Points on a hilly landscape, in no order, each with its height.
A climber steps from a point to the highest of its 6 nearest points, and stops where none of them is higher. Distance is the straight distance between rows; heights are no part of it.
Suku: [-21   2 -14  21  -3  -7 -18  24  -4  11   8  13  21   2]  h=254
dekin: [ 20  36   4  -7   8  19  17  -6  33   2 -27  14 -20  11]  h=34
runil: [ -8   0   2  -9  12  10  27 -28   9  12 -11 -42  29  10]  h=239
fav: [-20 -13   0   5  -5   6 -12   5   1   8  18   3  12  33]  h=228
bidet: [ 23   0   0  -3   7  -3  10 -20  18  -5 -16  12  -6 -10]  h=339
bonal: [-10 -14   6   2   5  10   1  -9  -8  13  22 -16   3  32]  h=293
neku: [-25 -16  10 -12 -35  10 -11  -6 -28 -10  25 -12 -14   0]  h=206
sov: [ 19   5 -15  10 -12 -18  -3  22  -6  -3  10  16 -19 -18]  h=333
gaf: [ 18 -10   7 -18  20  -6  14 -21   6   4  -8 -16  13  -8]  h=322
pef: [  7  -3 -10  -8   0 -15  -8  27  -9   1  13   9 -18 -14]  h=388
Gesu: [-21  -5  -7   3  -4   0 -11  10   9  15  15  12  22  22]  h=233
fetu: [ -4   7 -12  25  -7   0 -12  27 -16  12   5  12   2 -20]  h=270
Kibeg: [ 15  -7  -7  -1  12 -23   7  -3   0  -2  -4  16 -16  -3]  h=294
fosu: [ 21  11   8   4  12  25  12  -8  28  -5 -27  -1   0 -14]  h=338
gitog: [-12  -2   8  -1  15   9   8 -19  15   1 -13 -11  42  15]  h=262
mot: [-33  -5   1   4 -25   5 -23  22 -15  -1  19  -4  -1   7]  h=277
sesab: [-22  -3  -1   8  -8   1 -16  20 -10  11  13   1   9  15]  h=300
bopo: [-28 -13  -2   6 -30  14 -15   9  -9 -12  23  -9  -4  27]  h=220
gafe: [-20   4   0  10 -13  -5 -26  31 -22  -2  15  -5   2 -10]  h=330
Tez: [ -2  -6  14  -4  20  11   5 -17   5   4 -17 -14  23  -1]  h=302
Zuze: [-18   0 -13   7 -23  -1 -24  26   4   5  28   9  13  19]  h=236
Buko: [-17 -11   2   4   5   2 -14  15 -13  16   4  -6   3  -1]  h=371
Fef: [ 16  -5 -12  -2  -2  -7   0   3   1   4  -9  17 -14 -17]  h=292
lupul: [ 19  -2   0  -3  17 -19  20 -25   2 -11 -15   9  -9   8]  h=232
kivi: [ 21  32  12   0  -1   7  19 -20  28 -13 -33  12 -16  13]  h=162
reve: [  5 -12   9 -18   9  -7 -11   9 -12   8  18  -7 -13   0]  h=509
lim: [  1  -9   6 -18  17   5   6 -20   2  13   2 -23  18   7]  h=401
nim: [ 19  13 -11  12 -18 -11 -16  29 -14  -3  12   8 -18 -24]  h=326
Botuf: [  5  10  11  10  28  24  11  -8  22  -7 -29 -17  21  -3]  h=378
raduk: [ 28   4   7 -11  13   5  19 -19  26 -14 -23   1  -1  -6]  h=649
zif: [-16 -16  10  -7 -11  17 -13   1 -16  -3  23 -18 -13  16]  h=234
Nugo: [-19  -9   5  -3  -9   5 -19  22 -14   8  16 -10  -8   5]  h=308
Feti: [  2   6   4  14   7  26   2  -1  18  -3 -25   9   7 -19]  h=278
Zub: [ -5  -4   3  -3  -7 -27  -1  19 -21 -31   9   6 -27   4]  h=307
gup: [-32 -26   1   6 -33  15  -8  -6 -18 -18  32  -7  -7  11]  h=179
ked: [ 15  14 -16   9 -19   1   5   3  -2  15 -11  24 -13 -25]  h=257
vugim: [ 20   5   2  -5  15 -21  31 -36   9 -22 -19 -10   6   8]  h=167
mipap: [-16  11  -9  25 -14  -3 -24  33 -19   2  16   5  12  -8]  h=297
geran: [-12  -4   9 -25 -29 -17 -16  13 -23 -21  19   0 -15 -10]  h=255
soges: [ 10  -9   6 -23  20  -6   8 -18  -6  13  13 -20   0   6]  h=636
rabep: [-19  -6   1   5  13   4  -3 -10  14   9   0   8  34  11]  h=243
Sidi: [ -3  -4  -4  -4  -5  -8 -18  30 -15   1  13  -3 -12 -19]  h=389
Gefi: [ 25  27 -19  26 -23  -3 -11  16 -18  11  14  16  -9 -29]  h=288
tupib: [  0  -6  -5  10  10   6   0   3  -1  14  -9  13   6 -18]  h=208
Dani: [  9  26  -2  -1 -11  15  12 -10  19   3 -28  24 -14 -17]  h=163
zusib: [ -8 -10   7  -1  17   6  -5 -15  -4  16   3  -9  11   6]  h=362
pano: [  8  -7  -2  -9   9 -27   2   7  -7 -16   6  10 -21   5]  h=370
Femo: [ 19   7   5  -8  26  15  18 -14  24 -10 -25 -24  17 -10]  h=496
sokes: [ 20   9   5   3   6  -9  24 -31  17 -18 -29  10 -12   6]  h=512
tef: [  0  -3  -1 -27  14   3  37 -31   8  12  -8 -43  22   6]  h=210
bebif: [ 15  19  -5   0 -13  -4  11 -14  17   0 -22  27 -13 -11]  h=188
Kipef: [ 11  -7   1   4  20 -27  12 -12  -6 -14  -6   4 -15  11]  h=273

Where does a climber stop that starts at each point below?
ked -> soges
Fef -> soges
Kibeg -> soges
Feti -> raduk
bebif -> raduk
Suku -> soges
Kipef -> raduk
Tez -> raduk
